Points on a hilly landscape, in no order, each with its height.
From any point a ball takes the steepest step (drop divided by distance) to one of its 2 nearest points. It stops when none of these is lower. Distance is the straight distance between rows; heights are no part of it.
<221> h=6.18: 50.8,-4.2,-47.0,20.9,8.6,23.2,27.9,-55.3,-23.5,16.3,20.2,11.7,-21.1,-7.0,-28.0,-25.5,0.4,-34.4,-39.1,20.3,-9.0,-21.1,4.7,-8.8,-14.0
<727> h=7.91: -29.8,12.5,9.7,-22.8,-3.7,-13.1,6.6,8.1,7.9,1.1,-22.0,4.0,-13.2,1.5,-27.0,41.8,46.4,7.1,-20.1,-15.3,-5.1,8.8,3.0,7.0,6.8
<1080> h=3.82: 4.9,-2.2,-19.5,-12.9,15.4,-7.5,17.8,14.8,18.0,23.2,1.3,29.3,22.3,-50.8,-16.1,15.8,31.4,1.8,-8.2,-40.3,-38.5,1.4,14.7,-7.2,-1.8
<958> h=2.70: -0.1,-41.7,29.5,40.6,12.8,-14.3,-15.2,-20.0,-12.1,-25.2,-19.2,-69.2,-4.4,9.3,6.8,-18.3,-23.8,4.1,13.9,20.1,-9.4,4.6,9.3,4.4,-32.7
<667> h=4.04: 5.5,-7.6,-9.3,0.6,35.2,32.1,16.8,-13.2,-18.0,27.2,29.4,29.5,-22.3,-38.1,-14.4,22.6,3.8,-17.2,-15.3,-23.9,-55.9,-18.8,21.0,9.3,-21.9
<321> h=9.06: 30.1,14.3,1.7,-25.1,-12.9,20.0,20.2,-27.2,11.6,-17.3,18.1,29.1,-6.7,59.9,-48.1,-18.4,30.5,2.1,-20.6,-0.3,12.6,13.1,25.5,-35.6,32.5
<48> h=0.92: -21.9,22.3,-16.8,8.7,-3.5,-44.8,0.3,21.9,18.9,-19.1,-22.7,-21.8,11.3,-7.8,20.0,-3.1,-7.6,-28.2,10.2,-21.4,37.2,9.1,-24.0,32.3,-11.2
<913> h=6.29: 39.1,-19.9,-15.4,10.1,-4.0,24.9,-6.7,-39.7,-24.8,2.8,28.6,15.2,-7.3,2.0,-6.3,-11.8,0.3,-24.9,-34.5,19.2,-19.3,-22.3,-1.6,7.6,1.4
<250> h=3.16: -4.2,7.5,24.9,5.7,0.5,-11.6,-12.3,6.0,-10.3,47.0,6.4,-15.6,21.2,-11.8,-25.2,18.0,23.6,-8.3,-8.5,-20.3,-13.3,-7.5,21.5,15.4,-45.3
<676> h=2.86: 29.3,10.6,-31.7,-20.4,-1.0,-4.8,4.7,-16.5,-9.7,29.6,15.0,37.9,-24.0,-22.6,-11.3,9.6,-28.1,10.3,-29.7,-3.9,-1.3,-8.0,2.9,-23.7,-12.9
<680> h=8.29: 23.0,14.5,-22.7,-13.7,-6.2,24.8,-14.8,-1.2,6.3,35.8,41.4,6.9,-10.4,6.9,32.5,-12.4,-45.3,-14.2,4.6,-20.3,42.4,-3.4,-9.8,-5.2,16.2
<310> h=3.64: -6.6,2.9,6.6,-9.5,15.3,10.4,-5.7,-11.4,-13.8,50.0,27.8,12.7,20.0,-23.5,-21.3,7.8,8.7,-33.4,-23.2,-17.0,-40.2,-11.5,8.2,20.9,-28.7
<710> h=2.64: 24.6,-19.8,22.3,20.5,5.1,-11.9,-11.0,1.0,15.4,-7.9,-53.1,-49.0,-28.8,-8.5,17.9,3.7,-24.1,-12.7,16.1,17.5,-41.4,23.3,16.1,21.7,-35.2
<444> h=7.42: 1.1,8.3,9.5,-30.4,1.7,-23.9,0.7,3.9,-10.6,28.2,3.9,10.6,4.7,-8.4,2.5,17.0,9.2,11.6,-8.6,13.9,-3.7,25.3,15.7,-39.5,-30.1
<591> h=2.39: 22.1,-24.3,-15.4,-7.7,19.4,-1.3,31.3,-14.0,23.4,5.4,6.0,26.9,-3.0,-22.2,-40.8,23.7,-7.9,5.7,-39.5,-35.6,-35.1,-26.5,8.2,-1.4,1.3
<940> h=2.10: 6.8,-32.6,9.5,40.1,-3.2,-1.1,-26.7,9.6,-6.0,1.1,-20.3,-52.5,-6.0,0.9,15.0,-5.4,-32.7,-9.2,12.2,34.0,-23.6,6.5,29.9,33.9,-62.4
<850> h=3.41: -18.1,13.7,-3.8,13.7,-1.7,-13.0,-4.0,-5.9,14.8,-19.2,-54.2,-32.9,-7.4,-9.5,1.1,23.0,-9.1,0.6,43.3,16.3,-17.9,15.7,6.0,15.9,2.7
<1194> h=8.89: -20.7,6.5,27.0,-3.1,-11.3,26.2,-1.6,-39.1,26.8,12.4,-8.5,9.3,11.0,30.7,-10.3,12.3,55.3,40.8,-20.6,2.4,-20.7,-2.9,25.4,-24.8,22.1
<1173> h=7.98: 2.0,23.8,-12.3,-1.5,-21.8,-9.9,-26.2,48.4,-5.8,-19.6,-23.3,-10.3,2.6,-10.7,15.3,-3.7,1.2,32.5,35.4,-24.5,35.8,5.3,-0.9,17.7,43.4
<199> h=1.89: -6.0,15.0,-0.9,20.4,3.9,5.6,3.4,-0.2,-1.9,60.9,17.0,21.3,5.0,1.9,-8.3,37.4,48.5,-0.3,-38.6,-2.7,2.8,-7.0,14.3,-27.5,-55.7
<54> h=4.81: 1.1,52.0,-19.2,-30.4,-11.4,-26.9,-7.9,-5.0,-6.9,-27.0,-33.0,-11.0,16.2,4.4,-13.6,15.5,-16.0,14.1,44.3,-13.5,12.1,27.6,-11.7,23.5,37.4
<585> h=4.27: -14.9,6.1,-16.0,-14.9,10.3,-32.9,17.9,12.2,7.1,-3.4,-3.5,17.8,11.1,-55.2,-26.5,22.0,-7.4,1.8,13.6,-45.0,-44.2,-5.8,-1.7,1.4,8.0
<598> h=8.05: -1.8,9.7,-23.8,-7.2,-33.6,-18.5,1.0,23.5,1.6,-10.1,-4.2,1.6,-2.2,-17.4,1.2,18.2,-1.3,41.2,14.2,-42.2,24.3,-4.6,9.6,6.9,55.6
<200> h=0.68: -3.1,-32.2,8.4,38.3,0.7,-37.1,-7.2,19.1,7.3,-42.1,-5.0,-5.8,0.6,-32.7,37.1,-11.6,-61.0,17.0,-3.8,-7.7,14.2,17.0,-30.8,18.6,-13.4
<376> h=6.41: 12.2,-4.5,-12.9,1.8,11.5,47.0,8.8,-24.8,-13.9,8.1,25.0,30.7,-1.0,24.4,0.5,-36.3,16.2,-17.9,-24.7,26.0,-4.7,-26.8,0.1,-12.7,6.1
<588> h=4.12: -40.7,36.9,4.5,-1.8,-20.6,12.1,-11.3,4.7,22.5,11.8,-6.5,5.4,15.7,27.7,-32.4,-6.6,36.2,29.3,7.9,-11.7,20.2,-20.9,11.5,6.4,5.2
<985> h=7.68: -15.4,-11.2,-8.7,-0.1,-8.5,-1.4,3.9,33.5,20.8,-3.2,-7.8,5.6,-4.5,-11.3,30.9,15.9,-7.7,12.8,12.7,23.2,24.6,-0.9,-0.5,-3.3,5.2
<471> h=8.07: -21.5,-1.6,27.1,21.0,14.4,-4.4,-6.4,-8.5,3.5,12.5,-43.3,-25.2,-20.4,29.6,17.1,32.9,69.8,0.4,-12.7,2.8,-20.1,6.8,-12.8,5.0,1.1
<870> h=3.67: 16.0,-24.4,-15.6,-10.0,9.5,32.2,-6.3,-4.5,-3.9,-10.4,22.6,40.2,-1.8,-34.5,4.7,-13.6,-71.1,19.4,3.7,6.4,-14.7,-20.0,-3.2,-4.4,8.8
<516> h=9.10: -5.5,34.0,2.7,-19.9,-17.4,44.1,14.7,-18.9,26.6,-11.5,11.8,28.9,-18.2,74.9,-52.2,-26.8,25.2,30.7,-11.7,-25.2,27.8,19.7,26.3,-16.8,35.2
<379> h=3.81: -22.3,-16.6,-1.3,18.8,-11.0,-9.3,3.4,22.8,37.7,-22.9,-16.5,-25.7,10.4,-5.7,-10.5,7.8,-59.1,6.9,33.9,-2.0,34.2,-9.8,-4.4,17.9,-28.5
<452> h=5.77: 35.4,11.4,-29.0,-3.6,21.0,28.3,40.8,-12.2,24.6,-27.6,8.9,8.4,-11.2,11.7,-7.8,-55.4,20.0,-47.7,-11.7,3.3,-5.1,-12.3,18.8,16.3,35.7
<1100> h=2.08: -25.4,-44.3,19.7,46.9,28.7,-14.4,3.9,6.7,-9.2,-46.8,-26.6,-52.7,33.3,10.0,35.1,-53.9,-28.5,23.8,16.4,-11.5,36.1,32.1,-22.1,20.7,-17.6
<474> h=4.70: -21.7,57.9,-15.8,-20.4,-13.4,16.3,-10.7,-15.0,-3.7,-5.3,12.5,8.5,-1.8,-6.7,-17.6,-12.2,25.0,-5.5,15.4,-28.1,-0.2,20.6,19.0,-0.1,54.8
<1036> h=4.25: 10.8,-13.2,-7.4,-4.2,27.6,43.4,7.2,-37.2,-14.7,4.0,24.5,20.3,-9.8,-37.1,-8.6,26.6,-33.0,-6.5,4.2,21.7,-52.1,-13.5,10.4,8.7,-21.1
<10> h=1.76: 11.7,-44.0,27.0,37.0,22.4,-19.4,5.1,10.8,-26.7,-23.9,2.3,-8.1,15.1,-9.2,10.3,36.6,-48.6,5.8,-14.9,15.7,3.8,-2.3,-41.3,42.8,-38.8
<592> h=2.90: 2.7,-12.2,-3.0,-14.9,-8.6,-10.5,15.6,-8.1,15.9,24.5,2.2,14.8,16.0,-10.9,-39.6,27.1,-10.4,21.0,-28.8,-22.3,-10.4,-34.2,6.5,10.7,-12.3
<1057> h=8.43: 35.4,-17.3,-34.4,-15.1,-4.3,26.6,12.6,25.9,14.2,15.4,42.1,14.2,13.5,30.4,-12.0,-40.5,-23.7,4.5,-1.3,-24.9,33.6,-30.7,-2.8,4.2,11.3
<201> h=7.58: 3.3,-26.0,-0.7,3.3,-8.6,3.9,-6.9,25.6,-2.2,5.8,-3.0,5.3,-7.2,-31.9,29.2,32.2,-18.3,24.0,-0.9,27.6,-7.4,-23.5,8.4,-28.8,-5.0
<277> h=3.98: 29.6,-32.3,-16.0,1.1,4.4,32.6,16.1,-24.1,-8.7,-26.8,24.1,42.8,-15.3,-28.3,-12.0,5.3,-43.3,9.3,10.0,19.9,-50.7,-25.5,-0.4,-3.8,-4.1
<487> h=8.24: 20.7,3.0,-15.0,9.4,-33.1,-4.6,-11.1,16.8,4.5,22.1,33.8,-4.7,-11.8,18.1,49.5,16.1,-24.6,-13.5,0.2,-2.9,54.6,-4.8,-14.3,-21.3,16.4
<78> h=4.58: -9.5,25.9,-18.4,-23.9,1.9,-37.8,3.6,-5.9,4.1,-28.3,-9.3,12.0,20.8,-30.0,-18.9,20.6,-12.3,-7.2,30.7,-32.6,-16.2,22.5,-28.3,23.3,27.6
<121> h=8.20: 9.1,6.3,50.3,12.7,-6.7,12.7,-17.5,2.4,-2.7,33.8,-3.6,-27.2,-21.2,24.0,3.5,44.9,31.2,-13.8,-1.1,35.2,-23.9,-4.7,14.8,18.6,-24.7
<527> h=7.31: 16.2,-23.3,1.0,-24.9,16.9,20.1,-3.6,17.2,-41.5,18.3,34.9,16.2,17.3,-9.3,10.9,-0.7,16.4,-5.0,-2.3,32.9,-24.7,-9.6,5.8,-10.2,-19.1
<26> h=2.37: -3.6,11.8,-20.9,-14.3,15.8,-4.6,9.9,-13.4,-3.4,26.2,23.5,18.1,-28.4,-9.6,-18.1,3.9,-3.9,12.3,-54.4,-10.2,1.0,-1.8,25.5,-26.5,7.4
<866> h=7.49: 0.2,-26.1,-11.3,-0.7,8.3,21.8,4.8,5.6,-25.2,5.3,10.0,18.8,-12.8,-14.2,8.1,43.0,-32.8,6.4,11.7,44.7,-1.5,2.6,-3.5,-21.7,-22.9
<1220> h=1.28: -7.0,-23.7,-16.8,20.3,11.0,11.1,-12.6,22.3,-22.4,-2.6,13.7,17.2,-5.8,-30.0,42.4,-0.5,-55.6,4.3,-11.5,29.2,12.8,-16.0,-18.8,10.2,-24.2
<1017> h=3.46: -4.9,9.9,-16.7,5.3,-6.9,-13.3,6.0,17.1,30.4,-32.2,-45.2,-36.1,2.4,23.7,10.5,0.0,-34.0,18.4,48.1,-2.9,44.2,10.8,-17.0,11.1,-5.0
<357> h=7.29: 2.3,-8.8,-8.3,-46.4,-11.8,-3.7,-4.4,11.7,8.9,8.1,6.3,27.2,4.9,-19.1,-12.0,-3.1,-10.4,6.0,8.2,21.0,-15.7,9.5,3.8,-9.4,-11.1
<502> h=4.83: 10.1,27.8,2.4,-28.6,-25.2,-20.1,-20.7,-21.8,9.2,-5.3,-22.0,-2.8,10.8,5.8,-13.2,-1.0,-1.2,-4.3,22.2,6.9,-0.7,16.5,-11.5,22.0,8.4
<66> h=4.26: 6.3,6.3,24.8,16.9,-34.1,-6.7,-16.3,34.1,-15.1,-35.3,-2.4,-40.3,-1.7,35.5,27.2,-23.3,10.3,-5.1,29.0,31.3,38.9,22.8,-4.0,5.5,15.8
<696> h=8.54: 13.2,-10.6,-4.7,0.9,-9.9,20.2,-2.1,-52.9,17.8,14.6,25.4,6.5,25.0,-8.3,0.0,0.2,20.3,-38.6,-1.6,-6.2,-27.0,-6.4,7.7,-12.0,42.0
<1012> h=7.71: 3.6,6.2,10.6,16.6,-3.8,-46.5,-12.8,42.1,-8.1,-11.5,-49.2,-25.6,-27.1,11.5,-1.9,4.8,49.3,0.2,7.6,10.2,6.8,31.0,12.3,-11.7,-27.2
<529> h=2.33: 15.4,-13.2,-2.3,24.0,-3.7,4.6,-18.2,-4.7,9.5,-7.3,-20.5,-26.0,-24.2,-4.1,51.0,-9.7,-51.8,-1.0,-2.6,36.6,7.2,5.7,-8.6,-1.8,-29.8
<96> h=3.32: 3.4,-13.7,3.6,-8.9,-11.3,-14.5,4.0,3.4,-3.2,14.1,10.4,-0.9,35.5,-2.1,-21.3,8.5,4.6,4.6,-19.9,-17.2,8.7,-28.4,-22.8,20.7,4.7
<14> h=8.26: -16.7,-4.7,39.1,14.9,9.3,-5.9,-3.1,24.0,-8.7,18.3,-19.1,-27.7,-5.8,5.7,1.0,39.0,32.6,-35.4,16.8,33.0,-17.1,14.6,11.3,10.3,-36.2
<60> h=5.62: 6.7,3.8,-14.9,-9.4,2.5,37.9,15.0,8.9,13.4,-22.8,24.1,16.4,-5.9,12.1,-2.3,-47.7,29.9,-28.6,12.4,-9.2,-6.1,-13.4,12.0,-2.4,63.8
<809> h=2.60: 0.6,-26.0,23.9,7.4,46.8,-15.7,7.1,11.3,-12.6,4.7,1.6,13.6,2.7,-23.2,10.9,37.8,-15.3,-14.6,-22.6,-23.4,-27.7,-13.0,-52.7,31.6,-21.1
<1116> h=5.26: -24.5,25.4,-17.1,4.4,9.0,19.9,3.1,-9.5,-13.4,-2.8,53.4,3.5,8.2,-24.2,-4.5,-35.4,-16.6,-35.9,13.9,-32.9,-2.8,-23.9,13.3,-8.2,25.5
<770> h=8.44: -23.1,28.1,20.1,-10.7,-12.4,6.5,3.4,-20.7,3.3,-3.1,-2.4,11.2,15.0,41.1,6.1,18.2,43.1,-19.3,6.0,13.5,27.6,17.0,-23.1,-9.7,24.8
<189> h=8.49: 5.5,6.7,2.2,-18.9,-19.7,24.0,-6.4,-27.4,12.8,5.2,14.3,16.6,23.6,36.7,0.8,-1.1,26.8,-30.7,-7.6,3.6,-13.5,5.0,-10.9,-13.2,31.8
<557> h=1.84: 16.1,2.0,-21.1,23.3,-9.6,18.4,-20.9,8.4,-33.2,1.4,-6.9,6.5,-34.3,-3.5,43.0,-5.0,-61.2,19.1,-13.0,27.8,31.4,-13.5,-16.3,5.7,-21.1
<1162> h=8.13: 15.0,18.2,-8.2,-1.7,-49.0,-17.5,-16.3,4.8,9.0,-0.5,9.0,-17.1,2.7,15.9,13.1,1.8,0.8,13.3,-7.2,-33.1,36.0,-8.9,-9.2,-14.7,66.7
<377> h=8.55: 23.8,-41.7,-34.4,-12.1,6.9,26.2,21.2,21.3,-31.5,-34.6,37.7,44.0,23.5,-0.3,-33.5,-19.7,-35.1,-0.1,-16.0,16.4,-5.9,-28.1,-11.9,29.7,-13.3
<867> h=4.46: -36.9,52.2,7.0,-15.2,2.4,8.3,-4.4,-23.8,-2.6,-6.3,14.1,11.4,-0.8,15.3,-39.0,-25.9,32.7,18.9,-2.6,-27.5,-2.0,0.5,14.0,-2.8,26.6
<661> h=3.72: -24.5,6.5,-6.7,-9.1,-20.9,11.4,3.2,22.3,18.3,3.0,7.9,0.4,32.5,-6.5,-27.2,-12.2,-0.2,11.8,10.6,-14.0,21.5,-36.1,5.6,23.5,0.0
<372> h=5.91: 58.0,15.5,-23.7,12.9,20.2,36.3,25.1,-11.0,4.1,-4.7,18.6,16.4,-13.9,13.4,-18.2,-81.1,8.6,-35.7,-16.2,17.3,6.9,-26.1,11.6,7.4,-0.9
<1090> h=7.89: -8.6,22.1,3.4,-13.7,-27.5,-19.2,-23.6,47.9,0.9,-13.0,-15.2,-25.9,9.6,-20.2,-3.7,-10.0,2.0,18.0,27.9,4.4,17.2,9.0,2.6,12.0,1.3
<806> h=4.89: -21.9,42.3,-13.7,-26.3,-4.1,-3.3,-0.3,-3.7,2.8,6.6,24.5,4.1,-6.9,14.6,-14.6,-5.6,2.2,-30.3,20.7,-37.7,30.1,16.2,-5.9,-11.0,36.8
<1155> h=8.50: 36.3,-27.0,-25.4,-19.2,-7.2,11.1,27.2,8.3,-4.2,-30.6,32.3,24.3,19.6,18.6,-41.6,-29.8,-20.0,0.6,-6.2,-1.1,13.5,-35.2,-3.1,20.7,20.0
<937> h=7.40: -3.7,-11.0,5.9,-5.4,3.5,20.1,-16.5,3.7,-37.4,14.8,14.6,15.5,2.6,12.1,32.4,18.2,4.3,-11.9,-5.9,39.8,-3.4,-8.2,-10.9,-14.3,-6.7
<644> h=3.03: 1.2,4.2,11.0,-11.3,-5.5,-18.6,-13.9,0.3,27.8,-9.3,-44.1,-27.0,-36.1,-16.4,10.9,26.0,-19.8,-9.7,19.0,8.1,-15.6,22.1,15.9,10.6,-33.1
<1190> h=1.44: -10.9,-57.0,-1.0,63.2,19.0,-32.1,15.8,11.2,-0.4,-40.3,-21.4,-31.7,14.9,1.5,37.2,-21.1,-41.0,16.2,2.1,-16.2,29.7,19.7,-14.4,21.6,-27.8
<11> h=3.21: -1.8,11.0,-7.5,-17.5,32.2,10.2,7.4,14.1,9.5,35.7,7.9,41.0,-8.3,-16.3,-12.3,3.0,46.7,9.8,-26.0,-20.2,-44.3,2.5,35.6,-14.8,-27.5
<690> h=7.17: -1.4,-14.8,12.3,-40.8,1.2,13.5,-7.3,21.7,-20.2,7.8,7.5,8.9,4.2,-27.2,7.6,-4.3,5.9,19.4,11.1,9.8,-45.1,0.5,15.4,-18.0,-2.5
<196> h=4.47: 4.5,11.1,23.9,-8.9,-35.9,-5.2,-20.4,17.3,-18.4,-2.7,25.4,-14.1,20.4,32.0,7.6,-19.9,-17.1,-14.2,12.7,18.4,31.4,13.6,-9.0,23.1,10.3
<1107> h=6.54: -6.6,-1.3,-10.2,-29.8,19.5,26.2,13.2,-10.3,-16.7,9.4,22.0,31.6,5.0,-5.7,-0.9,-44.5,-0.6,-10.6,-5.8,2.0,1.6,-22.3,-11.7,-25.7,5.6
<1243> h=8.66: -3.5,-1.2,26.2,-7.7,0.2,-2.8,-20.4,-20.4,0.2,1.1,-6.5,-11.5,14.5,-26.4,33.2,5.2,12.6,-0.7,8.3,-1.3,-48.3,6.8,-9.5,9.9,28.9
<546> h=5.06: -29.2,24.6,-11.6,-15.2,-2.3,-3.6,-3.1,-1.1,-7.8,9.5,21.0,10.2,-10.1,-16.6,-0.5,-5.0,-9.9,-37.1,2.2,-26.0,8.5,-10.0,-4.3,15.4,12.6
<1088> h=0.55: 13.5,-27.3,1.0,27.6,-4.7,-18.4,-8.7,30.3,-10.7,-23.5,10.3,6.9,-0.3,-32.2,46.5,-5.6,-60.2,18.9,-25.7,18.3,17.9,11.9,-31.2,32.6,-45.5
<462> h=1.62: -8.7,-8.2,-7.9,22.0,5.4,-54.0,-5.7,21.0,24.3,3.8,-41.3,-28.0,-0.4,-24.3,30.2,6.2,1.9,-14.1,4.7,-18.8,2.9,10.5,-20.9,16.1,-22.9
<726> h=2.58: -21.0,27.1,20.3,19.8,-9.1,-23.7,-13.3,0.1,4.0,61.3,5.3,-9.3,-0.7,7.6,-16.2,7.5,35.6,15.1,-29.1,-17.6,8.2,-7.0,25.4,-14.4,-56.6
<498> h=2.77: 9.2,-14.9,11.4,14.8,1.0,-30.5,-12.3,-5.6,11.8,-29.8,-43.7,-44.0,-20.5,2.0,43.4,-12.1,-34.2,10.1,18.4,19.2,2.8,31.9,-2.3,-12.1,-1.9
<897> h=3.76: -1.5,11.7,14.9,0.1,-14.8,-21.9,0.5,-24.9,19.2,-25.3,-47.8,-50.6,-5.1,34.5,4.9,11.2,6.7,-11.0,47.9,23.8,18.5,25.1,-7.8,1.6,-3.8
<235> h=3.31: 27.7,-6.4,-42.3,-15.8,-7.2,23.5,11.1,-18.1,-6.0,13.6,16.8,34.3,-11.3,-5.5,7.3,-21.6,-63.3,17.1,-5.9,0.2,10.6,-32.0,-11.8,-17.6,-7.2
<307> h=3.12: 3.9,-27.7,-13.0,19.7,2.0,-10.1,3.8,-0.7,34.3,-41.8,-66.7,-40.4,-20.4,14.7,30.1,-20.7,-32.5,18.1,28.6,8.0,27.9,14.1,-14.2,-10.2,-4.7
<1110> h=2.30: -7.3,-5.8,19.4,11.2,31.6,-44.2,5.1,16.3,-8.6,-1.7,-18.9,-21.5,7.6,-21.7,14.1,28.8,-0.9,-2.2,7.9,-10.4,-15.6,-2.7,-33.3,9.4,-31.9
<115> h=8.60: -8.1,-20.7,14.3,4.8,-17.4,0.5,-8.4,-28.8,-0.6,2.5,25.1,-7.7,32.8,-12.9,5.8,17.9,-8.9,-23.7,7.0,-0.7,-28.3,-2.1,-7.8,4.0,43.7
<433> h=1.25: 5.2,-50.2,-5.6,41.7,17.9,-1.4,9.3,0.5,-29.2,-34.4,6.8,-6.3,-4.7,-6.2,22.3,14.6,-71.5,11.6,-17.1,35.3,17.3,4.4,-26.8,20.9,-62.9
<339> h=8.19: -3.7,16.2,-6.9,-3.3,-26.8,-10.8,-10.5,18.2,-2.6,14.9,16.4,-0.9,-19.3,21.5,28.4,11.7,9.7,3.3,0.9,-16.4,65.6,4.6,-7.3,-36.5,38.9
<942> h=8.36: 35.8,3.8,-30.6,-5.0,-22.3,27.6,16.9,13.0,17.1,30.4,49.0,21.2,8.3,3.1,0.7,-19.5,-43.1,5.6,12.5,-32.6,50.0,-18.7,18.7,-13.1,16.9
<107> h=8.38: -37.0,5.5,14.1,-5.5,12.6,9.1,3.5,5.3,-9.4,-13.1,-22.3,-11.3,-5.1,29.8,25.3,20.3,12.0,-15.0,27.4,23.0,24.2,22.2,-36.9,-13.1,18.6
<575> h=7.63: 8.3,16.7,17.7,3.9,-21.7,-55.0,-4.0,16.6,-3.6,10.4,-37.1,-17.6,-19.7,27.8,18.2,5.6,46.2,10.8,11.5,17.0,21.4,36.6,-15.1,-30.8,-19.8
<430> h=9.01: 22.7,8.0,-2.6,5.0,-0.7,6.5,35.5,-35.6,17.3,-10.8,25.0,5.3,16.1,26.8,-52.4,-10.0,31.0,22.6,-27.1,-18.7,8.5,-7.7,37.2,-35.0,48.8
<1041> h=6.87: -13.2,27.6,13.0,-33.5,21.5,-1.3,-1.7,-21.5,-12.3,24.5,5.1,11.0,9.2,-12.1,-16.9,-28.3,57.5,-12.4,-7.4,-20.1,-34.4,15.0,15.2,-26.1,0.5
<1105> h=7.03: -19.7,-5.8,14.9,-38.9,21.9,14.5,6.4,4.6,-17.7,10.5,1.4,26.5,12.7,-6.6,-11.1,-2.3,44.3,6.1,14.4,-7.0,-35.9,5.5,-2.7,-25.3,9.2
<80> h=6.05: 40.6,6.3,-27.6,19.6,38.7,20.4,30.0,-22.3,-13.8,-1.6,15.5,20.4,-21.4,-21.3,-22.4,-55.4,14.0,-48.5,-31.0,17.9,-11.0,-22.5,4.8,-10.0,-4.0
<1182> h=2.54: -20.3,5.5,-3.0,18.6,19.2,16.5,-12.5,-1.1,-3.6,55.1,3.8,25.0,1.8,-1.3,-11.0,13.1,64.1,3.3,-57.2,-23.2,-26.1,-2.1,23.3,-18.7,-26.3
<842> h=7.53: -11.5,29.0,15.2,-27.7,-13.9,-23.8,-11.6,12.4,-15.5,21.8,-7.9,7.8,-26.2,15.8,5.4,-9.8,21.6,13.8,1.7,11.0,21.2,17.9,-10.5,-35.3,-5.7
<640> h=2.17: -3.0,-44.4,20.2,8.6,28.8,-10.2,11.0,11.8,-11.0,-5.8,12.3,15.1,24.6,-24.5,-5.3,52.9,-44.4,2.7,-1.4,-1.4,-16.4,-7.5,-32.4,26.2,-30.6
<656> h=2.65: -17.4,-29.2,27.9,33.7,19.5,-24.9,1.9,4.0,-17.7,-54.2,-25.3,-69.0,9.9,10.6,20.2,-38.3,-25.2,7.0,15.0,12.3,0.5,32.9,-5.0,14.1,-20.4
<1003> h=4.64: 17.0,20.2,34.7,-17.7,-44.4,-5.8,-19.9,-26.0,5.1,0.0,-5.9,-11.3,9.3,36.7,-2.7,-20.2,-18.0,-0.7,2.7,13.5,20.9,16.2,6.2,8.7,14.1
<658> h=8.82: -1.1,14.1,31.0,-6.4,-16.4,6.1,-16.6,-44.2,4.7,14.3,-20.6,-2.0,34.1,14.7,-14.6,6.6,61.0,16.8,-0.9,-12.0,-34.6,8.7,1.0,-19.6,20.8
<786> h=8.74: -9.7,8.4,19.9,-7.4,0.4,6.2,-10.6,-21.9,-3.3,9.2,-21.0,-5.0,34.0,-20.9,12.8,10.1,60.7,11.1,20.6,-19.1,-41.8,2.8,-16.5,12.6,47.5
<346> h=8.14: 5.4,1.9,52.3,-4.5,3.4,17.7,-23.1,-15.7,13.0,21.8,-36.2,-5.2,-17.2,22.6,5.3,23.0,41.6,-2.3,-8.7,14.5,-38.1,10.2,-2.6,32.5,-9.2
<1172> h=7.76: -27.8,22.4,-19.8,-17.3,-6.9,-6.5,3.8,18.5,29.5,-8.6,-8.6,16.0,-37.5,-6.9,8.4,13.7,-8.5,8.2,-1.6,-2.2,14.4,9.5,10.5,1.2,7.2
<694> h=4.00: -5.1,-8.1,17.5,28.1,-11.0,-24.2,-4.0,7.8,-8.9,-44.6,-35.7,-56.7,9.1,44.9,5.4,-5.8,9.9,-4.3,50.6,28.9,21.7,28.5,3.3,1.2,-0.2
<728> h=8.95: -6.6,13.4,13.9,-3.6,-26.3,15.9,2.8,-34.9,16.5,9.2,16.7,4.8,-0.1,28.2,-34.3,-1.9,24.7,40.9,-28.4,-7.0,-7.3,1.5,45.6,-25.6,39.3
<1011> h=6.70: -13.5,8.8,-13.9,-17.1,22.0,6.3,14.8,-25.2,3.5,14.0,5.7,18.3,16.5,-12.1,-20.0,-49.2,29.3,-9.8,-15.0,-28.7,-10.8,-17.3,-2.9,-38.5,13.7
<549> h=7.83: -36.4,22.6,-19.6,-24.0,5.6,0.8,13.0,18.1,5.1,-10.8,3.1,27.7,-33.9,9.2,-21.3,23.1,28.9,20.9,-17.7,1.0,14.7,11.5,14.9,-3.4,24.4
<1125> h=7.80: 6.2,-1.2,7.1,11.0,-19.8,-29.2,-20.4,44.7,5.1,0.2,-20.7,-19.0,-4.8,1.2,-8.7,3.7,21.6,8.3,0.2,15.9,10.7,6.8,8.4,21.8,-24.7
<597> h=7.99: -11.9,-3.3,23.7,2.3,10.7,-6.0,10.2,3.3,25.6,-5.9,-41.4,-11.7,-3.1,7.4,-8.1,35.9,36.2,12.7,2.7,13.4,-0.8,-6.2,-7.1,-2.2,-14.0
<854> h=8.33: -43.1,15.0,20.2,10.9,13.0,-20.4,-19.8,18.7,-17.0,-7.7,-6.8,-20.7,-6.5,13.1,11.0,14.7,27.6,-39.8,16.4,21.2,9.1,10.5,-18.2,3.6,-6.4
<30> h=1.68: 33.9,-7.5,-13.6,3.5,27.5,-5.9,24.3,-27.9,-4.7,16.4,16.6,14.4,-17.0,-9.3,-44.1,8.8,18.6,8.5,-52.0,-14.2,-27.7,-12.1,29.1,-29.9,7.6
<862> h=4.13: -28.1,-25.5,10.3,44.0,15.0,7.4,2.7,27.1,2.5,-39.4,-12.1,-14.5,6.3,-1.9,12.1,-10.7,-68.8,32.2,37.6,5.0,30.8,-5.4,-6.3,19.6,-25.8
<515> h=5.46: -21.1,7.7,-18.0,5.2,-2.5,42.4,2.8,-5.7,1.6,4.5,40.3,15.5,0.4,-0.9,20.2,-19.9,14.7,-36.2,3.2,-7.4,3.1,-11.1,21.8,-18.1,52.5

For each start below, name the point where the ball stops.
<1105>: <30>
<546>: <30>
<1036>: <30>
<54>: <199>
<1003>: <940>
<379>: <1088>

Call two points neighbours if one is among the 2 nearest of the other. Go from one point of each pair to the other, from neighbour to neighbour, staying as low as possible. Name the highest point that can't be avoided.
<199> / <48>: <502>
<1088> / <940>: <958>
<48> / <1088>: <809>
<199> / <30>: <1036>
